Points, in no order, along strands that fork and pass close to each other.
(in the rows, 100 means zero)
Points whose rows are less than 87.4 apart are linked; no others are. Some points are linked to none.
semag: 69, 134, 59, 124, 93, 84, 117, 130, 79, 113, 106, 90, 61, 103, 70, 94, 94, 77, 82, 89, 72, 112, 105, 113, 82, 114, 119, 90, 102, 83, 101, 86
mugat: 100, 100, 89, 130, 120, 102, 119, 104, 82, 73, 69, 63, 68, 95, 90, 78, 109, 75, 75, 96, 83, 78, 80, 113, 88, 87, 93, 99, 111, 64, 93, 106
rogil: 125, 106, 130, 128, 132, 64, 99, 118, 69, 118, 100, 110, 97, 115, 99, 104, 78, 91, 67, 96, 111, 107, 139, 122, 69, 129, 115, 114, 80, 96, 100, 95
Tonu: 82, 111, 112, 87, 138, 64, 73, 110, 84, 144, 114, 108, 108, 114, 96, 124, 118, 87, 92, 106, 94, 101, 107, 86, 74, 111, 101, 124, 79, 108, 95, 92
kef: 135, 96, 120, 98, 114, 145, 129, 84, 126, 82, 114, 98, 100, 127, 115, 100, 120, 119, 108, 127, 128, 92, 64, 103, 85, 79, 83, 96, 126, 121, 124, 122
Badi: 98, 118, 104, 91, 105, 98, 108, 79, 99, 108, 111, 104, 54, 96, 115, 89, 113, 84, 108, 141, 89, 91, 86, 65, 82, 92, 53, 103, 100, 103, 89, 124
fur: 73, 105, 126, 86, 89, 100, 73, 90, 107, 135, 125, 106, 90, 105, 120, 114, 152, 69, 107, 118, 91, 106, 82, 95, 86, 102, 72, 110, 114, 74, 117, 99
kegir: 46, 106, 39, 77, 76, 74, 87, 111, 94, 103, 108, 127, 132, 92, 96, 104, 96, 114, 115, 79, 69, 107, 109, 81, 131, 111, 114, 82, 90, 111, 95, 89
nurog: 119, 127, 87, 131, 114, 74, 85, 98, 90, 115, 112, 77, 67, 87, 75, 102, 69, 120, 113, 115, 101, 88, 122, 130, 88, 111, 91, 88, 78, 66, 77, 85
Fani: 75, 97, 79, 90, 94, 91, 108, 100, 92, 79, 94, 129, 126, 93, 99, 126, 91, 126, 78, 94, 102, 127, 99, 97, 104, 78, 159, 113, 91, 107, 116, 74
rolup: 146, 139, 101, 97, 96, 74, 133, 105, 112, 97, 144, 104, 67, 97, 88, 106, 113, 85, 93, 95, 100, 83, 97, 94, 99, 90, 92, 81, 115, 100, 90, 83
lokud: 116, 79, 53, 86, 82, 61, 118, 82, 90, 74, 81, 86, 109, 72, 120, 88, 91, 129, 114, 60, 98, 67, 94, 81, 136, 89, 90, 122, 94, 79, 66, 106
zufe: 81, 129, 131, 99, 108, 100, 87, 101, 101, 95, 87, 94, 97, 107, 108, 134, 101, 125, 113, 132, 110, 143, 101, 86, 86, 102, 99, 128, 80, 111, 106, 109
tal: 151, 131, 90, 117, 112, 75, 89, 86, 101, 100, 127, 77, 83, 89, 74, 123, 83, 113, 115, 115, 112, 90, 119, 130, 114, 84, 106, 84, 86, 55, 91, 63
dul: 89, 75, 88, 96, 90, 111, 77, 104, 97, 81, 94, 79, 100, 62, 100, 94, 73, 143, 91, 87, 110, 112, 96, 106, 74, 70, 144, 96, 97, 69, 100, 63
muraf: 68, 76, 121, 102, 85, 151, 73, 95, 88, 84, 102, 98, 126, 103, 122, 85, 90, 106, 86, 84, 120, 130, 102, 108, 92, 108, 121, 109, 115, 124, 124, 113
zizum: 71, 88, 115, 98, 133, 133, 101, 87, 118, 110, 98, 76, 78, 114, 91, 91, 114, 107, 118, 133, 114, 71, 76, 100, 78, 89, 62, 126, 100, 117, 92, 127
ras: 116, 103, 134, 114, 127, 120, 111, 121, 114, 110, 96, 87, 96, 116, 92, 118, 144, 76, 89, 104, 107, 111, 73, 128, 92, 102, 99, 116, 121, 72, 106, 95
tefo: 80, 80, 93, 95, 127, 142, 108, 81, 119, 90, 94, 78, 97, 101, 90, 75, 86, 120, 130, 126, 108, 64, 92, 78, 96, 81, 76, 93, 98, 135, 94, 127
sive: 125, 110, 140, 118, 135, 78, 75, 108, 85, 115, 101, 104, 89, 105, 107, 120, 107, 69, 67, 107, 109, 105, 106, 123, 79, 119, 89, 106, 91, 72, 96, 92
rida: 146, 108, 142, 86, 88, 96, 104, 84, 110, 83, 100, 140, 112, 102, 129, 111, 76, 133, 106, 118, 121, 114, 109, 79, 107, 101, 91, 103, 92, 122, 105, 113
kig: 54, 105, 70, 92, 57, 89, 94, 81, 102, 90, 106, 139, 116, 87, 107, 105, 83, 113, 105, 111, 72, 129, 120, 102, 117, 110, 113, 81, 86, 119, 106, 104
Rez: 58, 92, 69, 88, 103, 124, 103, 115, 94, 107, 111, 89, 117, 108, 105, 104, 149, 52, 84, 97, 74, 98, 77, 88, 127, 88, 116, 95, 129, 107, 118, 92
keze: 103, 67, 86, 74, 88, 117, 90, 80, 91, 94, 71, 103, 131, 116, 120, 107, 76, 89, 115, 119, 102, 84, 124, 95, 122, 78, 98, 112, 84, 127, 122, 100
bute: 86, 106, 78, 98, 108, 78, 105, 93, 103, 81, 107, 104, 114, 69, 103, 125, 109, 127, 88, 94, 90, 113, 78, 78, 96, 71, 144, 103, 89, 84, 101, 83
ropup: 81, 108, 124, 110, 96, 119, 67, 99, 99, 108, 113, 100, 69, 86, 119, 110, 151, 88, 90, 114, 97, 138, 75, 106, 75, 99, 88, 111, 116, 52, 109, 95
Sisan: 44, 105, 61, 85, 114, 101, 98, 104, 76, 111, 108, 95, 102, 116, 85, 118, 132, 62, 96, 113, 89, 96, 101, 85, 108, 89, 115, 110, 107, 123, 111, 101
vut: 50, 112, 107, 110, 96, 144, 107, 101, 105, 86, 107, 90, 98, 103, 87, 117, 124, 110, 101, 106, 122, 145, 82, 105, 98, 111, 130, 124, 115, 131, 115, 117
rekat: 149, 82, 92, 90, 77, 101, 131, 92, 97, 97, 120, 113, 103, 105, 91, 89, 83, 85, 73, 80, 115, 85, 127, 128, 72, 94, 130, 121, 104, 114, 111, 88
Zap: 111, 89, 108, 80, 81, 92, 98, 105, 97, 103, 93, 143, 155, 114, 110, 114, 100, 92, 88, 68, 110, 120, 116, 107, 117, 113, 135, 113, 99, 119, 119, 93
fonut: 75, 121, 91, 97, 127, 51, 97, 132, 83, 146, 104, 95, 103, 106, 86, 121, 113, 93, 93, 80, 90, 100, 97, 80, 96, 109, 117, 102, 86, 89, 84, 78
ped: 89, 92, 108, 91, 113, 154, 61, 81, 102, 92, 104, 81, 59, 115, 76, 96, 98, 95, 126, 158, 115, 97, 99, 108, 80, 80, 72, 87, 101, 110, 114, 102
Komem: 111, 110, 95, 91, 79, 100, 120, 91, 106, 86, 90, 113, 90, 106, 79, 96, 66, 106, 129, 132, 89, 88, 122, 110, 111, 97, 95, 75, 85, 123, 107, 88
Vusa: 117, 84, 109, 75, 100, 104, 120, 96, 122, 104, 104, 139, 126, 101, 80, 79, 68, 137, 121, 81, 120, 86, 119, 95, 106, 111, 104, 95, 90, 145, 90, 109
dumud: 122, 75, 90, 99, 71, 123, 49, 75, 100, 94, 108, 92, 81, 70, 109, 73, 67, 116, 110, 108, 101, 97, 127, 114, 72, 78, 88, 77, 92, 76, 106, 85
pip: 65, 104, 86, 101, 113, 120, 107, 97, 119, 97, 84, 84, 113, 102, 81, 87, 104, 114, 129, 106, 94, 94, 98, 91, 115, 106, 93, 113, 95, 136, 85, 129
leg: 130, 110, 122, 129, 127, 66, 126, 123, 92, 102, 97, 97, 103, 102, 95, 101, 105, 84, 55, 61, 119, 108, 100, 114, 98, 118, 122, 103, 113, 75, 87, 106
kisiz: 118, 87, 56, 92, 78, 81, 148, 116, 100, 90, 121, 128, 87, 93, 87, 46, 75, 126, 97, 46, 109, 65, 111, 96, 103, 102, 95, 102, 109, 134, 84, 110
masof: 87, 110, 103, 72, 115, 101, 94, 81, 126, 126, 121, 102, 100, 95, 101, 116, 124, 121, 129, 126, 105, 88, 81, 50, 90, 81, 82, 112, 99, 117, 89, 103
laf: 85, 123, 79, 119, 86, 47, 119, 124, 74, 107, 74, 106, 79, 100, 106, 112, 70, 102, 92, 95, 77, 116, 103, 84, 127, 111, 125, 73, 79, 62, 85, 89
rada: 84, 105, 104, 128, 143, 84, 82, 112, 87, 119, 88, 75, 80, 90, 81, 108, 67, 132, 101, 110, 104, 98, 113, 111, 63, 118, 102, 105, 68, 80, 80, 89
Rup: 88, 69, 94, 100, 102, 138, 86, 101, 95, 82, 78, 122, 147, 114, 130, 89, 113, 100, 86, 77, 122, 120, 94, 94, 110, 116, 115, 127, 123, 111, 119, 131
meli: 85, 100, 101, 78, 98, 110, 73, 79, 99, 118, 138, 123, 61, 96, 96, 101, 98, 101, 116, 137, 97, 123, 122, 73, 71, 99, 91, 56, 96, 114, 105, 90
bufez: 76, 75, 88, 102, 87, 111, 73, 93, 74, 99, 60, 103, 105, 99, 133, 74, 97, 51, 79, 92, 70, 102, 96, 85, 119, 94, 93, 77, 107, 72, 109, 109
vatu: 74, 115, 74, 103, 102, 71, 106, 101, 90, 102, 86, 78, 59, 79, 96, 124, 123, 89, 94, 124, 73, 117, 90, 78, 94, 81, 109, 86, 98, 48, 93, 88
Sulur: 122, 94, 92, 107, 106, 66, 102, 106, 78, 129, 94, 83, 81, 104, 101, 74, 43, 111, 114, 109, 97, 43, 136, 95, 98, 104, 69, 83, 71, 105, 78, 97
Vazir: 110, 102, 91, 97, 121, 60, 88, 95, 83, 106, 100, 80, 108, 93, 120, 107, 112, 81, 90, 89, 81, 70, 93, 77, 107, 92, 73, 98, 92, 81, 84, 106
zikol: 106, 106, 117, 85, 120, 97, 85, 91, 113, 113, 114, 90, 120, 105, 117, 146, 132, 107, 107, 123, 99, 98, 77, 77, 92, 78, 92, 115, 99, 95, 110, 89
sufo: 94, 79, 87, 87, 67, 113, 107, 79, 112, 96, 97, 119, 115, 80, 95, 84, 55, 144, 111, 87, 109, 98, 112, 111, 96, 96, 113, 112, 82, 133, 91, 94
vuf: 132, 75, 125, 112, 76, 115, 132, 102, 119, 92, 63, 97, 129, 87, 100, 87, 84, 116, 103, 65, 115, 116, 106, 126, 118, 111, 105, 116, 100, 95, 88, 117
muko: 95, 126, 101, 109, 98, 79, 93, 82, 75, 95, 95, 103, 69, 105, 133, 112, 116, 73, 84, 142, 77, 119, 105, 79, 87, 102, 69, 115, 86, 89, 102, 129
Pemi: 55, 102, 62, 86, 145, 101, 97, 118, 82, 100, 63, 96, 110, 132, 94, 116, 129, 81, 98, 116, 103, 90, 87, 69, 112, 97, 103, 130, 112, 108, 98, 120
Munu: 81, 101, 124, 111, 74, 125, 63, 92, 105, 87, 110, 111, 110, 86, 110, 94, 91, 106, 101, 91, 98, 146, 107, 114, 84, 115, 114, 84, 102, 98, 118, 98
Konas: 114, 78, 74, 105, 70, 87, 160, 121, 98, 98, 78, 109, 109, 95, 80, 87, 77, 121, 86, 41, 110, 105, 107, 138, 125, 103, 125, 123, 103, 100, 78, 94
nedus: 102, 55, 82, 64, 64, 147, 98, 79, 105, 85, 87, 125, 140, 113, 115, 95, 87, 107, 119, 100, 125, 91, 111, 106, 133, 88, 102, 117, 105, 144, 111, 110
Lurev: 89, 104, 107, 115, 128, 67, 78, 98, 85, 127, 96, 96, 104, 88, 105, 87, 76, 116, 93, 88, 93, 90, 113, 91, 75, 128, 83, 106, 69, 103, 72, 116
zab: 138, 146, 111, 101, 84, 67, 125, 98, 110, 99, 134, 128, 82, 94, 85, 116, 96, 104, 100, 118, 98, 109, 111, 104, 94, 112, 111, 89, 91, 106, 96, 84
lise: 108, 73, 126, 83, 97, 109, 79, 110, 105, 106, 63, 120, 143, 104, 115, 115, 87, 112, 95, 79, 114, 123, 98, 93, 118, 96, 134, 100, 93, 93, 108, 85
veviv: 91, 106, 103, 75, 73, 130, 93, 80, 106, 104, 130, 127, 74, 107, 90, 106, 115, 73, 130, 138, 95, 121, 108, 84, 108, 103, 90, 53, 110, 118, 117, 92
fod: 106, 116, 120, 84, 104, 106, 94, 91, 116, 98, 104, 107, 94, 109, 87, 122, 84, 119, 128, 146, 103, 113, 106, 91, 96, 97, 100, 90, 83, 131, 110, 91
Tevi: 87, 111, 81, 97, 104, 85, 118, 101, 106, 95, 89, 79, 94, 83, 100, 133, 137, 99, 100, 108, 80, 108, 63, 73, 117, 71, 120, 97, 106, 67, 92, 79
Fafun: 76, 118, 76, 89, 105, 76, 103, 105, 97, 87, 87, 133, 139, 105, 92, 119, 90, 137, 116, 104, 100, 116, 119, 87, 118, 121, 121, 124, 75, 132, 96, 102
lebom: 101, 86, 98, 90, 92, 96, 85, 99, 77, 106, 88, 111, 119, 124, 103, 113, 70, 79, 100, 120, 95, 96, 141, 108, 101, 103, 117, 96, 77, 119, 132, 78
Deluk: 138, 141, 130, 108, 89, 79, 114, 108, 106, 108, 125, 103, 72, 106, 104, 107, 129, 62, 87, 96, 101, 105, 96, 102, 101, 116, 73, 99, 118, 93, 91, 104
nof: 69, 81, 96, 101, 120, 146, 108, 108, 102, 111, 108, 75, 115, 119, 106, 105, 151, 72, 90, 114, 95, 92, 67, 116, 112, 96, 106, 109, 131, 110, 124, 106
vete: 79, 109, 93, 82, 63, 110, 101, 85, 123, 96, 124, 127, 112, 95, 92, 94, 107, 98, 124, 107, 80, 116, 94, 89, 124, 105, 100, 73, 107, 135, 101, 100
Venem: 107, 121, 91, 100, 86, 70, 127, 98, 105, 90, 80, 112, 116, 102, 92, 113, 74, 132, 115, 110, 89, 97, 114, 105, 123, 106, 104, 109, 75, 115, 95, 96
Barug: 89, 114, 50, 116, 93, 79, 129, 136, 72, 98, 103, 100, 86, 116, 76, 100, 70, 82, 72, 81, 81, 90, 125, 125, 87, 102, 138, 90, 94, 92, 120, 72
depod: 52, 94, 95, 96, 111, 137, 99, 106, 110, 101, 100, 99, 133, 112, 87, 103, 122, 103, 119, 95, 110, 110, 94, 97, 126, 122, 120, 110, 112, 143, 103, 125
zuz: 140, 95, 105, 89, 106, 91, 95, 82, 99, 84, 107, 97, 118, 105, 120, 129, 99, 97, 90, 120, 101, 82, 106, 98, 92, 75, 100, 107, 96, 95, 122, 91
zirer: 42, 101, 55, 92, 111, 94, 89, 114, 96, 96, 84, 136, 143, 95, 91, 102, 96, 118, 107, 77, 100, 118, 100, 77, 121, 124, 142, 107, 95, 120, 87, 99
pom: 123, 88, 97, 114, 71, 103, 149, 91, 115, 74, 77, 92, 94, 79, 80, 91, 70, 134, 100, 71, 112, 105, 108, 144, 102, 100, 117, 122, 97, 98, 90, 94
nur: 112, 102, 94, 77, 115, 99, 95, 78, 95, 111, 133, 109, 42, 85, 102, 97, 117, 92, 108, 145, 89, 93, 106, 69, 66, 78, 69, 69, 98, 83, 98, 92
zib: 84, 90, 100, 98, 146, 103, 93, 105, 84, 101, 68, 95, 104, 131, 121, 112, 123, 67, 85, 117, 94, 85, 79, 91, 98, 87, 72, 120, 100, 87, 107, 127
tiz: 140, 95, 109, 102, 108, 76, 105, 92, 100, 88, 98, 84, 114, 85, 92, 130, 86, 110, 99, 102, 114, 85, 111, 114, 107, 86, 118, 97, 88, 71, 101, 66
sevam: 83, 103, 66, 93, 84, 115, 104, 72, 94, 75, 121, 112, 107, 100, 103, 96, 94, 96, 93, 111, 101, 94, 103, 86, 93, 85, 119, 109, 104, 135, 117, 116
disu: 103, 110, 112, 114, 98, 82, 122, 128, 122, 114, 118, 80, 117, 89, 68, 104, 107, 115, 116, 54, 95, 99, 89, 123, 114, 121, 122, 84, 104, 99, 81, 76
reko: 91, 118, 98, 111, 109, 79, 100, 105, 79, 106, 93, 107, 98, 113, 101, 85, 91, 80, 89, 98, 87, 102, 122, 93, 84, 123, 90, 114, 86, 119, 97, 123
Sukof: 118, 126, 118, 106, 82, 95, 118, 132, 118, 115, 121, 98, 64, 119, 93, 78, 134, 55, 99, 76, 96, 90, 95, 100, 105, 112, 66, 97, 129, 127, 106, 110
tukik: 74, 103, 123, 96, 97, 151, 54, 90, 102, 91, 124, 79, 64, 109, 103, 93, 113, 116, 113, 139, 124, 124, 80, 112, 71, 86, 71, 108, 111, 91, 110, 109
Fini: 78, 133, 100, 94, 108, 73, 91, 106, 80, 118, 86, 110, 85, 107, 112, 100, 129, 71, 101, 107, 85, 116, 101, 75, 97, 119, 64, 134, 94, 100, 87, 135
gobip: 67, 116, 89, 99, 105, 115, 116, 96, 96, 64, 97, 118, 121, 109, 93, 129, 112, 118, 90, 102, 116, 142, 89, 93, 106, 99, 146, 128, 103, 134, 116, 113
zam: 142, 89, 133, 96, 120, 114, 109, 90, 124, 107, 107, 105, 116, 117, 110, 95, 106, 108, 102, 107, 116, 78, 85, 96, 91, 94, 76, 97, 115, 116, 102, 123
pud: 131, 73, 112, 110, 73, 122, 63, 66, 97, 86, 109, 90, 90, 70, 140, 72, 88, 98, 88, 103, 94, 92, 101, 106, 81, 88, 69, 86, 110, 67, 103, 104
kubo: 92, 90, 96, 101, 89, 102, 120, 115, 132, 107, 129, 94, 133, 93, 73, 70, 108, 123, 106, 60, 87, 83, 90, 110, 118, 116, 118, 97, 108, 128, 96, 98
depap: 88, 98, 128, 113, 106, 127, 56, 94, 110, 98, 114, 88, 90, 88, 99, 89, 97, 118, 104, 108, 103, 122, 92, 112, 62, 107, 84, 98, 97, 102, 98, 104
tur: 123, 111, 137, 130, 126, 92, 115, 142, 105, 111, 97, 83, 91, 116, 69, 98, 125, 72, 78, 67, 112, 109, 95, 135, 91, 124, 100, 105, 122, 81, 90, 103
ludi: 93, 92, 94, 98, 126, 75, 68, 105, 83, 116, 68, 69, 92, 98, 95, 125, 89, 89, 116, 124, 76, 82, 109, 92, 107, 86, 91, 61, 77, 56, 99, 70
Seno: 128, 87, 87, 102, 92, 64, 129, 118, 90, 120, 95, 99, 120, 98, 102, 97, 66, 116, 92, 44, 122, 86, 124, 121, 114, 114, 118, 114, 89, 97, 77, 94
Dabe: 83, 65, 97, 108, 122, 130, 86, 99, 85, 91, 61, 96, 108, 110, 140, 77, 114, 71, 72, 105, 90, 82, 68, 99, 107, 83, 85, 100, 113, 74, 114, 120
Lom: 97, 83, 89, 87, 63, 116, 87, 80, 109, 76, 128, 110, 103, 75, 105, 91, 68, 139, 95, 95, 106, 115, 110, 112, 71, 74, 128, 101, 97, 108, 108, 76
batos: 91, 101, 116, 97, 133, 84, 87, 98, 103, 131, 133, 104, 87, 107, 94, 101, 128, 85, 85, 102, 104, 80, 91, 96, 58, 101, 83, 126, 97, 110, 90, 109
vuret: 126, 109, 71, 109, 76, 76, 143, 114, 92, 91, 116, 110, 98, 101, 79, 108, 73, 101, 76, 73, 101, 86, 123, 140, 89, 98, 136, 108, 98, 95, 108, 67
gepiv: 90, 102, 86, 91, 52, 105, 100, 73, 80, 70, 109, 141, 104, 102, 118, 99, 78, 102, 86, 119, 103, 130, 125, 97, 106, 100, 118, 107, 91, 135, 123, 110
nena: 82, 122, 60, 124, 95, 77, 95, 101, 90, 112, 121, 80, 52, 73, 80, 96, 118, 94, 90, 92, 74, 113, 98, 107, 74, 107, 109, 87, 99, 52, 84, 87
bura: 136, 99, 153, 99, 127, 132, 114, 100, 135, 121, 135, 106, 84, 101, 88, 94, 126, 116, 111, 106, 127, 95, 76, 98, 77, 105, 79, 97, 121, 103, 92, 102
boz: 105, 118, 88, 110, 78, 74, 104, 127, 95, 99, 115, 83, 88, 98, 109, 108, 136, 57, 87, 68, 70, 98, 84, 98, 122, 94, 93, 80, 120, 85, 108, 80
molo: 123, 105, 125, 117, 121, 92, 82, 103, 110, 109, 95, 51, 88, 90, 88, 105, 115, 88, 123, 100, 95, 81, 88, 118, 120, 100, 62, 82, 104, 56, 77, 81
Sar: 105, 96, 111, 97, 116, 92, 69, 114, 88, 131, 92, 89, 108, 130, 80, 104, 68, 82, 116, 124, 87, 76, 137, 119, 92, 116, 89, 78, 74, 110, 111, 75
Zupof: 100, 91, 80, 99, 85, 92, 125, 121, 125, 103, 133, 115, 110, 88, 81, 41, 88, 137, 117, 42, 96, 74, 99, 92, 118, 119, 97, 81, 111, 140, 81, 109
Lakas: 66, 99, 82, 120, 100, 72, 83, 113, 84, 123, 61, 106, 81, 96, 99, 95, 56, 111, 83, 111, 84, 110, 107, 85, 98, 108, 141, 73, 81, 63, 87, 94
Vav: 98, 86, 104, 87, 88, 141, 51, 82, 97, 76, 104, 92, 85, 103, 90, 89, 65, 115, 121, 140, 109, 108, 124, 111, 79, 76, 95, 77, 98, 107, 127, 90
zomap: 94, 100, 145, 84, 122, 114, 97, 102, 115, 141, 138, 113, 63, 99, 86, 80, 123, 95, 116, 109, 118, 79, 87, 86, 64, 108, 63, 108, 104, 94, 90, 99
movep: 114, 104, 118, 114, 84, 106, 58, 77, 98, 82, 111, 96, 81, 75, 134, 104, 116, 91, 88, 117, 85, 133, 95, 101, 82, 98, 75, 82, 108, 63, 103, 112
vovom: 133, 101, 130, 94, 98, 109, 93, 91, 116, 78, 77, 121, 144, 114, 139, 122, 96, 130, 107, 103, 123, 115, 94, 93, 111, 104, 89, 124, 101, 109, 113, 133
Korub: 146, 97, 106, 109, 96, 73, 127, 114, 77, 113, 107, 124, 108, 118, 100, 89, 74, 83, 67, 75, 120, 99, 146, 120, 74, 117, 120, 130, 95, 118, 108, 112
Kis: 79, 116, 99, 96, 115, 70, 104, 141, 108, 129, 88, 103, 118, 102, 83, 107, 133, 99, 103, 54, 96, 112, 74, 71, 126, 120, 124, 104, 108, 94, 73, 94
kot: 95, 114, 120, 97, 99, 92, 87, 103, 116, 132, 108, 73, 87, 94, 91, 107, 134, 83, 116, 103, 85, 88, 84, 98, 100, 104, 64, 104, 108, 77, 92, 92
romes: 141, 109, 90, 127, 95, 82, 136, 97, 82, 67, 73, 58, 67, 89, 101, 89, 87, 78, 84, 99, 97, 69, 112, 120, 106, 91, 80, 106, 101, 67, 100, 102
Boduz: 124, 87, 77, 104, 73, 77, 124, 87, 85, 89, 82, 71, 92, 81, 119, 80, 77, 93, 98, 69, 96, 68, 110, 105, 120, 89, 83, 111, 91, 85, 84, 111
vopad: 114, 87, 89, 76, 77, 136, 131, 102, 120, 82, 129, 121, 118, 117, 106, 72, 124, 84, 112, 94, 91, 74, 80, 90, 146, 89, 84, 73, 134, 135, 119, 107
Bave: 92, 85, 98, 94, 99, 146, 97, 74, 111, 78, 129, 96, 106, 108, 114, 94, 108, 110, 97, 123, 116, 86, 81, 94, 93, 78, 102, 92, 121, 131, 123, 112
nen: 124, 82, 107, 107, 111, 118, 102, 104, 112, 83, 68, 116, 154, 112, 138, 96, 125, 118, 97, 83, 124, 116, 80, 95, 112, 115, 88, 126, 126, 92, 108, 145
fedal: 67, 111, 120, 92, 109, 127, 74, 94, 95, 82, 91, 76, 90, 106, 123, 129, 110, 115, 105, 143, 111, 136, 79, 95, 82, 80, 80, 112, 103, 93, 117, 109
dozov: 104, 89, 124, 110, 138, 92, 69, 103, 98, 104, 58, 65, 87, 93, 102, 115, 98, 88, 100, 117, 94, 88, 74, 100, 109, 86, 83, 78, 94, 48, 81, 85
vup: 117, 127, 103, 124, 111, 48, 139, 140, 103, 106, 114, 87, 95, 107, 78, 118, 100, 101, 83, 44, 117, 103, 99, 116, 118, 117, 127, 97, 111, 89, 85, 83
Tere: 133, 71, 112, 93, 116, 93, 80, 92, 89, 120, 91, 83, 100, 111, 100, 87, 64, 91, 107, 117, 100, 49, 132, 110, 81, 92, 76, 93, 83, 102, 101, 88
sabu: 123, 83, 105, 138, 127, 122, 97, 93, 98, 75, 80, 61, 76, 79, 88, 77, 95, 102, 84, 96, 105, 75, 93, 134, 74, 90, 87, 109, 104, 64, 88, 106
fuso: 119, 79, 121, 95, 72, 98, 107, 104, 106, 97, 53, 119, 135, 88, 121, 100, 90, 101, 103, 59, 107, 118, 92, 98, 148, 112, 113, 98, 96, 79, 85, 98
musu: 77, 79, 112, 93, 114, 154, 98, 96, 125, 117, 104, 67, 109, 123, 93, 101, 132, 89, 131, 130, 105, 75, 77, 111, 112, 98, 72, 101, 121, 122, 108, 106
Zasan: 111, 78, 105, 119, 101, 129, 99, 88, 107, 73, 85, 67, 101, 69, 107, 88, 92, 123, 93, 92, 108, 96, 86, 109, 84, 80, 112, 107, 106, 72, 104, 88
rok: 105, 73, 73, 72, 62, 135, 130, 85, 105, 65, 105, 136, 128, 119, 98, 80, 109, 97, 103, 99, 111, 85, 99, 107, 144, 92, 105, 108, 129, 148, 115, 120
sol: 116, 108, 96, 94, 79, 103, 109, 120, 129, 101, 114, 95, 102, 122, 107, 86, 133, 71, 114, 83, 84, 74, 84, 89, 138, 94, 64, 81, 124, 129, 111, 107
fodo: 134, 118, 138, 112, 123, 106, 69, 110, 104, 107, 102, 91, 96, 100, 91, 134, 127, 84, 94, 108, 111, 117, 91, 122, 95, 100, 97, 96, 103, 62, 103, 77
vif: 63, 100, 70, 109, 65, 130, 106, 80, 100, 76, 105, 89, 78, 87, 98, 66, 99, 71, 111, 122, 70, 99, 102, 100, 111, 97, 84, 76, 112, 115, 106, 125
ded: 124, 98, 140, 92, 83, 119, 107, 85, 121, 93, 101, 139, 110, 90, 106, 75, 72, 122, 115, 90, 114, 113, 109, 90, 102, 121, 87, 83, 93, 129, 96, 116
Gogi: 119, 108, 100, 116, 104, 54, 120, 114, 69, 112, 76, 96, 105, 103, 111, 104, 66, 102, 90, 82, 105, 95, 127, 99, 119, 117, 112, 100, 74, 76, 85, 92
mibu: 81, 72, 84, 107, 85, 97, 83, 105, 83, 112, 55, 99, 98, 89, 110, 74, 73, 81, 86, 81, 85, 101, 99, 90, 107, 98, 128, 78, 95, 73, 95, 93
zodug: 128, 126, 126, 102, 76, 94, 129, 87, 129, 90, 117, 127, 88, 80, 89, 92, 85, 128, 114, 96, 101, 114, 94, 101, 110, 117, 95, 79, 98, 117, 80, 102
fimag: 78, 99, 102, 98, 123, 106, 102, 123, 109, 107, 85, 106, 135, 114, 92, 108, 132, 92, 101, 80, 100, 120, 85, 82, 117, 117, 119, 114, 110, 112, 93, 112

A fork is a point with three links. Follow the links from the first point to the second and name the forks in between, in order.
tiz / zam -> kig
zizum / kef -> depod
vopad / Komem -> ded > tukik
zib / kegir -> depod > kig
kig / Sar -> tukik > ded

A fork is a point with three links, a tip a point with one. Leave the first point through the second and follow the links. Name the first fork or tip that comes.
kubo / disu -> depod
keze / nedus -> ded
vete / veviv -> masof
sive / fodo -> kisiz
masof / zikol -> kig
pip / tefo -> Zap

Follow the links from the first point to the second, and from the first to the third. Name the last point that the two ways share.
molo / meli / Bave -> kig
Fini / zab / semag -> kig
zab / dozov / fod -> tukik
vopad / kef / dozov -> tukik
vete / mugat / Sar -> ded
rekat / Lakas / kig -> depod
tur / Lakas / Bave -> depod
romes / fod / Sukof -> ded
